A landscape with many valleys, sampled at points; each row gives a point and its height.
A ball rolls from a point to the lowest of its 2 nearest points, and stops where none of them is lower. Distance is the straight distance between rows; heights are no part of it.
(592) (h 550): [ 93 173 149 121 157  86 109 121 114  97 152 153 137 131 135 154 143  71
 131  81 140  84 121 135 125 122 149 127 101 151 130 131 116 109 142 112
 199 133 186 116 179 118 117 162 131 109 103  99 136 154 141]
(715) (h 167): [152 143 145 110  67 122 141 116 126  81  96 109 145 120 124 116 123 142
 140 123 168 118 124 173 166 108 128 179 138 110 128 111 171 193 116 155
 119 107 136 110 129 108 158 147  68 147  92 158  98 127 167]
(1142) (h 83): [ 71 136 127 148 141 224 128 106  92  78 109  82  39  55 153 103 100 140
 132 126 120 134 117 116  99  86 118 158 130 146 195 128  97 139  48 127
 109 125 148 108 149 111  97 122 110 111 104 178  95 124 109]
(1156) (h 346): [ 73 148 146 124 104 152 136 162  71 189 134 149  72  91 116  89 130 125
 134 130  66  86 193 138 165 112 126 127 146 146 140 137  80 119 137 146
 105 155 101 142 118 161 140 108 106  88  84 129 154  93 111]
(46) (h 800): [211 146 140 152 118  67  99 185 169  67 182 123 152 156 157 145 156 100
 137 109 168 166  61  94  62 189 169 139  63 161 118 141 151 111 151 128
 194 135 153 105 152 133 129 135 177 165 145 132 113 162  99]
(910) (h 429): [119  98  94 126 125 139 115 110 144 185  97 136 142 134 117  75  77 169
 114 145  78  73 197 115 148  98 103 145 117 113  93 147 122 133 104 107
  87 140 104 152 170 135 131  76  79 103  97 124 155 104 154]
(389) (h 669): [160 152 125 129 113 127 170 154 128  96 194 116 159 116 126 131 143 124
 144 124 143 174  65  85  47 141 154 104 110 110 157  93 165 153 140 123
 128 117 115  96 103 133 102 143 124 190 190 129 113 153  88]
(550) (h 622): [ 86 172 120 113 181 143 129  81  80 117 122 162  90 132 149 162 138 115
 117 108 125 127 108 128 100 115 151 101 134 139 141  85 155 164 164 121
 192 165 131 130 141 122  90  65 144  91 122 113 164 131 125]
(1010) (h 569): [ 82 128 131 126 173 154 119  81  88 102 141 106 132 116 104 118 140 140
 104 118 134 153 102 158 119 123 152 130 179 112 168  76 145 108 122 130
 100 125 146 108 155 113 131 112 125 161 140 102 105 129 154]
(260) (h 527): [155 149 171 112 119 143 126 157 139 116 179 112 105 112  99 155 112 175
 160 167 166 160  89 162 133 157 144 109 106 127 169 143 125  75  68 124
 100 134 105  77  77 118 142 201 169 105 143 109 126  78 180]
(767) (h 733): [207 124 104 144 101 113 157 107 149 135 120 122  96 130 103  75 138 141
 170 156  87 173 170 164 144 141  93  86 100  86 123 120 173 150 151 121
 142 116 146  95  92 153 153 114  89 116 129 159 102 170 118]
(1121) (h 62): [117 116 126 123 126 159  84 106 118  85  97 120 162 130 112 149 123 135
 124 117 170 196 134 145 185 143 140 213 163 112 110  98 118 144 117 164
 156 144 150 148 142 114 139 113  98 144 103 137 153 138 172]
(159) (h 74): [177 149 173 112  88 111 118 174 127  82 167 122 194  98 122 160 124 142
 154 107 216 188  79  90  81 185 162 166  83 109 107 117 125 111 102 166
 188 152 116 123 123 132 102 154 136 148 150 165 178 145 140]
(618) (h 503): [ 98 117 146 133 110 123 139 198 141 172 139 159 178 145 171 153 159  96
 115  99 122  81  99 102 135  90 138 118 167 108 125 150 103 147 150 148
 108 107 130 139 118 154 101 140 134 135 156  82 120 112  82]
(974) (h 188): [ 94 178 123 116 125 116 147 140 101 174 120 175  77 126 148 131 143  77
  84 122  72  30 118 164 191  54 131 148 131 151 141 146 129 151 147 158
 120 127 127 122 140 151 152 135 134  87 113 105 135  88  86]
(379) (h 469): [137  85 136 132 122 130 111 176 178 211 111 157  96 138 115 106  97 158
 126 163  99 113 166 131 145 126  93  60 103 114  86 123  98  68  82 141
  99 140 119 133 110 160 133 148 151  96 101  99 138  91 137]
(180) (h 222): [103 166  74 109 203 135 110  85 125 104 123 168 166 132 131 155 158  78
  69 106 112 135 121  96 148  80 164 160 143 128 149  73 201 142 130 153
 135 169 116 133 144 102  79  75 140 134 177 132 179 142  97]
(776) (h 523): [126 142 164  91 174 117 109 126 137  83 151 155 130 111 153 158 133  70
 114 115 158 118  96 140  97 117 168  79  89 156 137  96 142  93 122  91
 195 169 132  90 160 133  92 173 192 114 103 104 157 142 171]
(45) (h 179): [136 137  64 130 166 116  93  73 121  76 130 151 166 151 114 172 154  85
 111 109 146 170 130 103 155 137 157 180 144 132 120  93 168 128 142 157
 155 143 168 138 133  90 120  57 113 152 181 127 148 167  93]
(1071) (h 357): [158  53  79 149  97  99 124 186 162 171 110 151 198 136 160 107 135 115
  94 136 103  95 167 122 172 136 132 152 152  69  87 144 138 121 154 140
  98 127 157 125 169 133 142 118  61 110 148 152 100 137 115]
(231) (h 240): [124 173  99 123 164  97 146  86 102 146 117 179  57 141 120 139 132 116
 111 104  74  36 149 143 171  90 137 117  94 157 117 117 131 130 142 119
 157 126 131 130 164 117 147  97 135  95 113  88 113 115 105]
(300) (h 818): [197 113  85 171 142  80  88 159 177 115 148 155 133 190 156 167 169  95
 116 127 156 155 106  72 113 177 134 142  80 165  84 170 141 139 172  94
 179 135 142 157 138 129 142 102 178 133 147 133 109 143  88]
(667) (h 68): [157 118 169 122  71  97 142 164 127  82 132 120 193 121 147 115 124 149
 191 118 180 166 131 100  87 150 156 157  85 120  87 152 108 160 135 164
 164 138 113 108 107 120 117 165  77 178 154 176 155 156 147]
(177) (h 739): [153 188 148 131 134  94 168  85  96  84 149 117  96 156 133 128 148 110
 149 124 140 138 112 136  71 131 122 107 115 148 118 133 180 173 165 108
 156  90 149 110 119 128 145 149 123 133 128 140 115 177 127]
(503) (h 619): [116 130 199 147  56 107 142 163 123 104  90  91 160 107 115 139 133 126
 157 110 173 121 130 152 160 173 118 138 168  81 138 157  96 106  94 184
 118  95 164 125 125 110 141 173  80 139 113 138  89 149 156]
(167) (h 506): [116  26 103 155 204 137 109  98 165 117 146 117 149 148 129 148 106 160
 128 130 112 170 139 137 108 168 116 122 125 145  94 150 102  89 158  80
 131 142 128 170 137 104 140 112 170 152 144  81 107 131 121]
(49) (h 232): [171  85  99 155 113 119 122 118 139 133  96 118 180 183 113 159 147 162
  96 141 166 126 101 115 167 151 113 165 189  70 106 101 153 130 103 133
 102  93 171 170 154 124 139  97 102 129 133 128  89 134 143]
(466) (h 284): [114  96 100 147 153 155 100  67 140 120  70  78 121 164 104 138 127 144
 113 131 140 147 105 161 174 137 101 154 175 115 127 138 136 129 102 121
  82  97 184 165 155 102 154  99 128 113  91 134  98 151 124]
(154) (h 596): [102 131 152 152  75 152 142 140 102 101  59  99 119 120 146 169 115 129
 138 128 173 155 146 120 144 156  97 160 195  89 128 138  99 111  94 164
 127 112 162 164 137 121 105 147  68  96  76 161 105 140 153]
(1236) (h 292): [115 108 103 165 150 129 146  97 103 128  75  93  15 128 140 111 119 114
 131 127  67 146 161 154 130 151  71  73 143 156 109 156 120 142 158 111
 136 106 165 156 117 136 140 110 152  89  80 132  91 181  43]
(912) (h 306): [106 154 105 112 172 122 139  58 103 136 143 164  47 143  97 147  98 154
 107 128  61  88 172 142 129 130 117  89  79 160 116 115 104 107 104 116
 133 139  85 134 130 113 157  78 188 105 132  88 150  98 111]
(625) (h 574): [147 142 131 124 183 141 119  43 113  90 150 106  60 134  87 162 105 167
 129 149 159 163 100 171 109 128 122 122 100 152 157  98 154  88  98  95
 139 129 112 110 126 100 148 145 173 131  99 119 114 109 173]
(384) (h 281): [195  52 112 159 116 110 125 143 185 134 147 117 119 150 142 137 144 129
 172 145 141 179 125 107  98 170  93  83 141 133 123 181 137 132 141  88
 113 114 132 144  87 160 129 149 154 151 157 132 112 134 117]
(59) (h 671): [137 100 133 166 126 107 103 122 151 139  81 140 152 126 121 130 108 132
 118 146 146 108 193 141 176 141  98 164 120 108  91 153  89  89 101 104
 147 131 143 144 192 135 155 139  74  93  65 142 114 115 203]
(315) (h 158): [ 90 154 153 144 123 205 149 102  85  68 117  82  56  67 129 126  98 142
 193 132 132 172 128 146 101 154 130 123 115 116 189 136  98 134  97 111
 137 106 139 121 109 113 104 135 105 112 100 162  89 151 131]
(1136) (h 691): [143 155 153 134  84 145 178 123  93 125 161 112 147 100  97 110 131 159
 160 138 116 151 120 139 115 146 122 109 134  92 165 113 150 158 140 143
 104 100 118 105  91 126 136 125  88 169 182 130  89 156 104]
(129) (h 356): [104  49 120 137  90 141 131 168 142 199  35  93 109 127 142  53  95 134
 151 164 100 108 180 132 145 114  64  62 165 110 111 142  87  96  94 165
  71 113 107 119  95 143 118 144  94 142 128 126 114 143 144]
(719) (h 287): [112  82  73 155 156  85 124 125 146 151 121 165 208 164 142 129 136  76
  65 123 103  43 129  73 195 136 158 190 156 131  83 159 102  92 152 112
 162 100 171 164 217 151 150  79 114 147 164 108 108 152 113]
(854) (h 360): [159 130 128  87  51 133 155 191 134 172 120 150 120 128 134 130 129 121
 156 133 138 110 161 127 159 121 140 124 134 102 127 112 168 180 147 135
 102 162 110 127  48 132 126 102  98  58 119 157 148 111 103]
(410) (h 125): [120 156 103 132 175 139  88  64 127  89 111 126 144 145 102 183 149 105
 135 121 154 199 154 143 179 162 151 178 139 140 115 123 128 126 145 136
 137 152 168 174 120 105 134  82 156  96 114 134 144 154 113]
(463) (h 430): [145  33  91 154 165 125 110 170 207 209 107 168 134 141 135  82 113 118
 104 152  70 106 165 126 176 114  88  85 129 109  73 139 103  96 127 108
 121 143 141 155 135 153 126 105 150 110 127 103 131 130 105]
(418) (h 572): [118 122 129 105 171 150 107 158 157 158 156 109 159 137 131 129  97 193
 101 128 150 129  79  68  57 109 160 153 137 124 112  71 156 135  98 151
  99 146  87 132 151 117  81 113 144 152 147 114 166  87 165]
(412) (h 389): [133  84 120 144  92 103 123 193 176 227 106 157 156 130 139  69 119 123
 124 150  89  65 198 107 173 108 120 117 141 105  92 167 108 111 140 128
 103 148 114 146 142 149 119 115  79  94 116 145 133 111 141]
(1225) (h 869): [162 131  94 141 110 100 130 192 136 195 169 184 122 158 154 109 176 125
  73 117  96  60 109 102 162  88 157 160 118 133 114 117 149 163 170 146
 117 132 109 130 138 145 148  98 124 149 160 130 113  64  62]
(301) (h 578): [ 69 140 161 129 152 120 115 134 119 132 150 121 146 110 117 149 121 101
 141  85 116  99 134 142 146 172 136 115 136 135 134 157  57  80 136 106
 154 124 179 161 189 132 133 139 148  99  91  65 129 141 142]
(333) (h 118): [102 149 146 103 123 188 110 107 104  82  99  86 123  86 103 117 122 138
 149 101 160 163 126 177 184 106 149 193 172 108 173  81 159 181  98 160
 146 145 138 116 120 101 125 128  81 141  82 177 118 145 153]
(994) (h 408): [159 158 132 147 108  78 109 163 162 130 155 184 138 120 140 157 150 113
  98 110 125 125 148 136 140 137 117 103  61 130 107 158 118 115 117 129
 124 158 103 115 128 150 147 139 161 102 161 118 130  67 114]
(745) (h 54): [136 209 136 101 193 140 132  60 126  63 149 144 155  83  95 152 101 134
 126 141 142 164 118 135 110 156 164 121  62 127 147  76 134  86 117 119
 184 162 113  91 152  94 111 116 185 126 156 128 164 149 154]
(913) (h 187): [128 180 159  98  55 129 131 163 112 117  90  96 110 102 135 132 140 118
 143 128 198  98 136 143 151  87 116 173 159 142 151 136 159 168 108 145
  97 138 124 142 105 112 129 173  75  97  65 195 126 126 136]
(437) (h 327): [130  63  62 170 103  74 127 174 127 150 118 152 222 169 177 117 124  96
  48 138 113  67 141 106 185 173 167 213 170  93  65 126 138 125 168 155
 135 111 159 130 214 113 169  85  76 141 174 152  88 161 125]
(156) (h 500): [166 121 150 139 111 129 124 139 154 143 116 114  83 133  98 150 104 186
 146 167 130 169 141 146 132 170  93  79 119 103 113 141 126  71  79 134
  88 122 115 117  90 134 147 156 160  99 115 112 121  75 154]
(423) (h 544): [136  76 112 141 190 156 105  86 142 105 170 121 128 152 113 141 147 150
 110 142 148 173 105 137 108 135 148 124 133 135 150  98 144  88 127 104
 109 149 127 124 119 119 150 122 165 176 132  98 104  88 148]
(970) (h 758): [156  92 112 119 108 125 124 137 157 160 137 138 114 182 167 107 103 158
 130 140 124  85 111  96  73  82 108 111  98 162  99 139 142 177 124  98
 108 114 108 124 113 138 121 128 139 155 137 103 143 107 139]
(609) (h 234): [114  88  61 153 185  93 119  82 132  97 129 160 186 157 131 158 161  88
 100  95 130 106 139 107 165 131 158 167 140 134 102 125 116  86 170 121
 155 111 182 144 180 100 138  89 105 173 172  96 107 168 102]
(169) (h 645): [148  93 163 161  73 102  97 160 152 118  74 117 171 118 119 128 108 122
 175 114 149 152 165 148 175 172  84 135 113  93  86 193  66  94  90 146
 176 108 162 125 145 119 133 171  75 108  87 122 132 154 161]
(576) (h 390): [168 175 167  91  67 110 134 171 117 159 153 139 142  93 105 122 142 161
 150 130 174 126 147 126 120 117 128 136  85 123 139  99 133 143 134 125
 127 147  76 132  79 128 136 116 105  86 116 157 146 113 134]
(286) (h 261): [116 181 101 124 179 133 109 108 126 135 195 182 144 115 105 135 195  79
  80 130 103 122 132 111 147  76 164 142 131 153 175 103 152 103 157 123
 129 164 112 123 132 145 116 137 155 138 162 134 151 117  96]
(812) (h 121): [130 219 162 105 145 121 150 110 102  95 147 135 143  86 115 151  72 165
 144 130 127 141 147 138 110 169 131 121  70 115 132 125  89  94 116 109
 173 146  95 103 142 103 131 144 149  92 119 113 148  94 167]
(1075) (h 856): [193 128  82 156 125  70 117 169 140 194 129 177  98 175 142 111 172 102
  91 138  65 102 148 139 181 113 114 119 121 130 100 151 157 138 192 136
 134 134 132 121 112 152 161 110 129 108 160 130 112 105  63]
(809) (h 504): [ 88  71 108 119 122 132 127 135 123 193 129 142 124 127 135  77 141  87
 111 119  70  54 163 163 183 117 123 111 160 133 147 153  89  92 165  91
  90 116 158 153 158 156 158 125 133 114 101 107 107 141 125]
(1213) (h 543): [ 79  82 101 143 200 127 121 103 146 159 128 148 119 128 113 157 139  92
 118 103  86  79 140 142 170 127 123  92 146 130 126 153  85  62 141  88
 121 102 156 180 152 132 142 119 174 102 119  64  97 145  94]
(50) (h 413): [100  82 103 143 118 152 115  94 153 138  76  98 144 117 135 107 104 164
 112 138  96 161 154 152 131 114  83 128 160 114 128 173 100 105 116 141
  36 117 113 131 131 127 145 126 118 142 141 146 136  95 132]
(312) (h 308): [122  67 133 143 112 137 124 130 143 173  58  85 130  88 125   9 110 153
 174 152 106 140 198 155 173 156 110  60 152  75 116 117  80  82 131 144
  98 128 119 117 105 130 110 121  69 144 109 155 135 153 167]
(537) (h 332): [176  28 133 137  76 124 136 155 174 163  80  85 125 151 134  84 122 141
 188 170 129 150 146 104 128 142  86  74 168 128 102 171 128 136  99 126
  87 120 112 141  79 148 118 135 112 167 139 137  95 124 157]
(165) (h 280): [148 142 132 122  74 143 133 119 136  94 126 105 115 110 109 156 122 111
 220 107 155 133 113 143 125 154 119 129 115 107 144 177 119 148 111 106
 157  78 193 156 118 126 111 155 101  80  99 159 121 206 129]
(747) (h 385): [120 185 160 110  81 135 126 158  64 172 133 146 108  84  84  92 139 147
 148 136 127 143 201 159 167 129 109 142 121 136 150 107 104 138 142 122
 123 162  77 120  82 128 160 119  86  79  72 152 148 111 125]
(279) (h 501): [ 92 134 180 101 127 135 112 181 133 123 135 147 126 119 179 156 149  64
 116 129 164 127  95 120  91 113 136  65 135 159 141 130 134 134 132 125
 148 168 118 111 112 146  81 199 212 119 125 107 167 115 144]
(327) (h 665): [ 75 200 149  69 143 161 137 123  94 116 170 134 116  94  99 106 128  98
 112 121 104 102 113 132 121 103 121  97  93 167 172  92 115 128 106 126
 141 139 108  91 139 121 132 169 192 133 134  97 139 131 112]
(204) (h 141): [100 213 129 100  98 149 135 146 100 143 121 148 105 121 146 140 147  88
  98 122 148  75 113 134 130  42 121 152 131 147 161 115 164 179 133 148
 125 122 132 133 120 129 119 173 121  84 105 149 140 112 111]
(698) (h 146): [106 100  67 114 139 146 127 101 142 102 123 119 135 134 146 109 138  95
 115  95  87 117 135 183 117  72  91 131 122 152 145 160 128 157 140 104
  87  96 140 132 106 111 144 139 158 150 143 123 115 160  91]
(713) (h 617): [ 57 174 142  81 192 190 110 131 133 115 146 105 113  91 102 141  90 140
 109 145  94 137  98 125  96  95 176 112 124 138 118  69 128 113  67 143
 100 164  87 103 146 119  86 146 194  86  99 118 211 108 175]
(587) (h 249): [160 130 175 131 101 106 140 136  91 163  95  87 119 106  94  63  98 200
 194 143 119 145 175 139 133 166 120  94 123 100 128 119  75  79 146 123
 134 106  94 101 113 110 126 125  50 141  93 140 125 135 173]
(518) (h 778): [185 128 104 155  84  68 158 157 130 127 155 116 123 182 130  85 167 145
 128 126 134 126 110 116  82 136 136 132 120 122  95 131 174 173 163 116
  95  87 131 108 128 126 156 129  93 178 160 172  88 135 103]
(398) (h 209): [ 98 105  79 115 160 138 115  69 135  68  83 111 166 127 145 113 128  95
 100  92  99 141 124 176 148  93 109 166 152 137 150 134 156 176 121 146
 100 125 154 100 139  99 137  87 108 179 151 139 117 159 113]
(863) (h 780): [121 117 141  95  80 118 124 146 116 144 134 124  96 139 141  94 106 137
 153 138 121  75 155 130  97  91 103 103  74 182 122 153  93 142 118 110
 106 115 105 108 112 128 150 172 131 147  97 116 136  95 154]
(613) (h 551): [ 86  82 126 141 135 146 119 139 125 180 100 157 159 164 161 152 107 134
  73 144 158  75 133  97 134  93 127 186 216  96 142 112 139 110 127 131
 107 127 135 166 165 138 113  99  75 106 123 119 110 105 181]
(298) (h 735): [149 115 105 100 125 139 119 156 148 147 172 159 128 158 145 132 115 135
 104 134 106  92 101 119 103 100 113  93  76 177 116 140 110 122 109 120
  97 106 114 126 104 142 139 164 216 149 162  78 159  87  79]
(937) (h 779): [172  84 143 146  97  96 121 195 139 187 124 140 110 173 167 108 120 169
 151 172 153 117 126  61  56 124 116 116 116 178  87 148 122 158 144 109
 145 144  79 127  98 141 123 102 117 131 135 139 116  90 161]
(819) (h 688): [139 196 152  75 117 151 127 140  89 142 215 157 109 124 107 141 132 128
 116 166 136 129  74 122  76 139 138  82  72 148 175  97 136 116 114 128
 144 128 104 106  70 132 126 155 215 112 159 122 169 124 109]
(1086) (h 760): [169 178 156 102  59  75 184 158 105 141 168 119 118 162 132 105 177 114
 145 116 147 121 111 108  99 130 137 118 144 130 134 113 188 197 165 116
 132  96 126 130  82 150 144 123 105 124 138 154 127 157  97]
(853) (h 549): [ 91 119 178 105 139 145 127 202 173 184 160 141 173 122 142 144 130 134
  89 123 149  82  95  51 110  71 190 146 168 125 118  88 112 113 110 158
 106 169  81 151 154 155  76 151 155 163 136 112 157  74 130]
(734) (h 607): [109 111  96 158 183 165 144  35 105  88 130 100  22 130 108 171 135 112
 131 130 136 154 116 155 112 140 106  98 118 132 171 102 176 134  92 100
 130 127 133 140  98 108 128  94 164  88 116 120 104 147 116]
(935) (h 710): [167 168 136  99 136 112 129 121 109 134 189 119 124 141 114 122 132 147
 139 138 133 135  95 126  81 151 116  90  63 179 134 152 111 105 149  96
 140 108 136 110 106 130 156 168 188 126 135 107 154 129 104]
(1131) (h 182): [200 108 129 132 107 118 135 112 159 113 118 115 157 152 101 169 112 182
 158 131 163 150  76 120 126 153 120 134 122  86  94 130 144 130  88 122
 126  82 155 139 149 129 130 128 115 151 142 126  94 120 156]
(354) (h 478): [116 117 176 120  87 132 144 190 147 127 136 124 176 125 155 148 179  77
 122 114 162 135 103 101 106 112 133 104 183 132 151 131 125 144 123 147
 102 144 120 111  84 153 107 191 156 163 163 127 119 108 118]
(297) (h 781): [203 167 107 126 178  85 116 110 131  72 156 122 156 157 124 142 165 114
 114 127 156 177  70  91  71 146 179 118  90 174 121  70 177 107 153 129
 192 127 129  92 168 117 100 151 159 192 169 126 125 181 106]
(1006) (h 820): [149 153 145 136 165 133 120  38 112  60 120  77 139 122 100 102 124 159
 103 126 142 178  89 149 120 117 130 158 134 119 139 106 165 137 142 160
 174  94 146  98 179  95 130 165  90 222 152 144 126 160 158]
(860) (h 648): [118 129 122 118 162 130 143 133 118 109 150 145 156 127 153 135 154 107
 116 101 121 147  94  94  67 103 134 111 120 139 126 106 146 168 169 122
 150 144 131 125 123 134  89 117 155 150 166 113 152 139  97]
(146) (h 366): [149 141 120 146 165  89 112 116 135 165 159 193  86 128 125 124 138 122
 110 125  79 109 160 119 142 147 137 108  60 162  93 146 103 110 147 111
 167 174  74 144 124 174 152  73 190 100 133 103 171  86 111]
(1112) (h 180): [ 83 144 143  94  99 167 158 116 113  52  84  90 152  99 151 122 112  83
 146 101 128 140 103 142 101 101 119 136 148 126 134 108 141 208 101 162
 139 121 152  87 150 103 103 164 105 150 114 156 134 186 127]
(1051) (h 235): [ 52 130 101 114 149 161 123  96 130  52  78 131 161  91 160 152  98  72
 123  81 104 128 141 148 130 115 112 149 133 136 126 132  94 145 108 147
 136 145 155 129 163 115 110 116 128 128 121 116 140 156 122]
(757) (h 762): [186 170 113 134 186  98 154  44 114  64 165 112 110 146 114 134 136 144
 124 143 146 169  93 137  84 150 138 117  87 160 144 113 175 116 171 112
 161 122 127  98 120 106 145 117 142 183 170 111 111 166 115]
(1005) (h 223): [110 131  80 135 142 138 162  79 106 128 102 117  71 136 129 144 114 119
 120 118  69 131 125 148 106 114  62  72 118 152 119 168 137 152 128 115
 101  86 128 156  97 123 141 125 172 121 136 112 123 159  68]
(110) (h 451): [106  97 157 133  99 137 121 135 129 126 129 110 149 115 132 109 158 125
 117 142 139 154 124 147 122 125 116 117 159 134 158 157 107 105 141 134
  60 126 114 114 110 148 139 172 134 178 154 134  97  99 142]
(476) (h 799): [153 106 122 151 126 106 127 114 120  75 143  85 171 156 135  84 152 148
 125 125 136 166 104 126  93 140 152 164 117 130  99 124 161 167 186 135
 138  95 139  99 158 113 140 138  85 230 172 156 100 160 142]
(356) (h 573): [ 88 129 149 141 109 134 130 168 113 193  64 134 109 125 147 149 118 141
 123 147 144 101 178 127 151 109 116 151 215  89 135 130 113 103 122 147
 110 140 120 170 129 130 103 121  58  65  85 152 112  98 162]
(764) (h 127): [208 134 155 121 125 107 117 167 155 106 169 118 169 127 111 175  98 205
 162 136 182 174  70 103 114 198 156 160  95 100  96 130 117  95  91 149
 154 128 128 122 133 120 125 142 121 133 136 132 133  95 164]
(1198) (h 303): [ 85 163 143 120 152 149 127 119  91 158 194 168 107 101  91 125 154 127
  87 143  87 118 164 131 142 116 139 151 139 140 157 112  98  91 143 139
 113 158  94 150 122 182 136 117 137 111 130 134 166  75 136]
(266) (h 712): [171 139 145 147  47 129 177  98 144 118 132  97 124  87  78  97 130 116
 197 149 110 188 129 171 170 163 119 110 142  75 168 145 160 184 124 133
 116  87 125 128  78 155 141 124  84 149 151 158 100 183 106]
(510) (h 528): [ 88 108 174 125 106 129 121 184 148 221 111 154 147 152 154 131 140 112
  95 145 159  60 122  87 141  64 143 150 190 133 137 137  98 111 136 147
  88 138 117 173 122 159 112 148 128 127 125 106 131  78 138]
(1099) (h 458): [ 87  66 131 163 172 172 118  66 120 116 123  79 141 110 115 121  90 180
 139 135 109 190 157 144 110 168 108 128 153 110 137 167  87  81 150 117
  97 120 121 144 132 102 121 122 113 153 126 128 143 118 150]
(233) (h 639): [ 92 112  92 151 209 135 132  45 111 116 114 158  75 161 133 185 159 103
 105 115 127 144 120 122 123 114 137 104 144 152 136 117 153 124 155 109
 138 137 129 144 109 112 111  89 174 119 151  80 122 135  90]
(795) (h 142): [132 122 163 110  90 142 157 121 142  64 101  75 174 103 135  94  97 131
 178 116 142 180 107 139 105 143 126 139 134 140 124 152 134 211 123 155
 123 108 102  98  97 120 116 155 118 204 155 156 146 154 122]
(778) (h 839): [160  84  93 173 169 121 111 142 154 188 122 165 109 185 156 148 166 131
 100 152 115 128 104  94 138 126 119 131 133 146  89 153 132 153 175 113
 146 133 131 170 122 147 134  87 176 119 164  99 124 106  70]
(522) (h 212): [149 118 145 122 125 138 127 106 131  88 114  82 150 121 126 134  87 166
 181 155 149 209 102 131 115 179 105 111 117 149 126 182 111 138 125 122
 122 112 107 116  93 127 126 178 170 155 126 129 172 114 135]
(650) (h 221): [149 170 141 117  89 161 149 112 107 123 105  89  80  89 108 132 113 161
 199 124 151 142 147 137 110 142 111 132 121  88 165 114 136 140 103 114
 146 104 136 147  93 116  98 106  68  74  85 185 115 160 163]
(666) (h 641): [ 55 191 119  93 187 183 128  96 100  97 137 133  81  99 100 147  88 112
  79 160  89 131  96 137 102 108 127  81  94 166 146  89 134 143  75 146
 129 148 100  93 117 103 114 149 237 111 143 104 184 128 108]
(763) (h 189): [137 177 196 114 101 136 151 125  89  92 103  92 111  89 106 118  65 193
 213 149 142 160 154 143 128 194 127 117 107 117 157 137  81  90 109 125
 161 125  70  77  95  94 121 156  93 126  91 124 136  95 180]
(344) (h 328): [160 143 128 106  62 116 147 163 155 127 133 145 130 135 157 168 137  85
 172 108 153 110 124 127 136 133 128  92 108  87 126 155 152 170 111 106
 139 113 150 138  80 153 104 139 126  49 130 147 149 159 118]
(688) (h 150): [ 53 111 114 134 126 172 126 116  97 119  74  78  83  77 151  94 106 120
  87 132 120  95 104 146 131  81 135 179 168 133 209 115 101  95  91 141
  77 117 168 108 184 134 131 125 105 115  91 179  68 117 115]
(273) (h 594): [ 67 162 138 105 172 167 116 140 139 152 174 133 113 119 100 147 125 181
  87 122 120 131 110 104  82  81 175 161 150 112 120  66 149 143  91 161
  89 160  74 148 101 126 105  84 136  98 129 114 200  87 171]
(1083) (h 468): [ 98  74  82 123 152 115 114 113 128 163 125 143 158 150 140  93 104 103
 121 121  97  73 187 123 176 123 135 167 143 162 106 167 116 146 154  83
 147 160 138 166 173 147 146  90 117 111  77 120 138 123 154]
(1151) (h 883): [149 124 143 160  79  52 134 252 161 178 205 171 130 145 142 108 169 114
 105  83 114  24 119  88 128 115 185 159  88 114 124 138 133 123 146 121
 135 150 100 113 169 150 154 109  81 137 126 142  97  77 100]
(387) (h 597): [ 96 166 151 125 151 133 137 110  78 106 111 134 116 125 142 149 125 136
 117  98 146 135 144 145 115 150 120 138 165 111 129  89 133 139 167 121
 166 134 148 138 146 123 129  87  90 111  92 113 106 140 156]

Where does a ball stop that starts at each point below?
(1225) | (177)
(666) | (50)
(169) | (50)

Call two points neighbours if one is among the 2 nearest of the other. Go from one point of each pair to the other, from neighbour to neighbour, staying as low as possible. Name the highest point that can't be avoided.
(1121) and (204) | (913)
(698) and (745) | (129)
(1142) and (1121) | (576)
(698) and (667) | (1051)
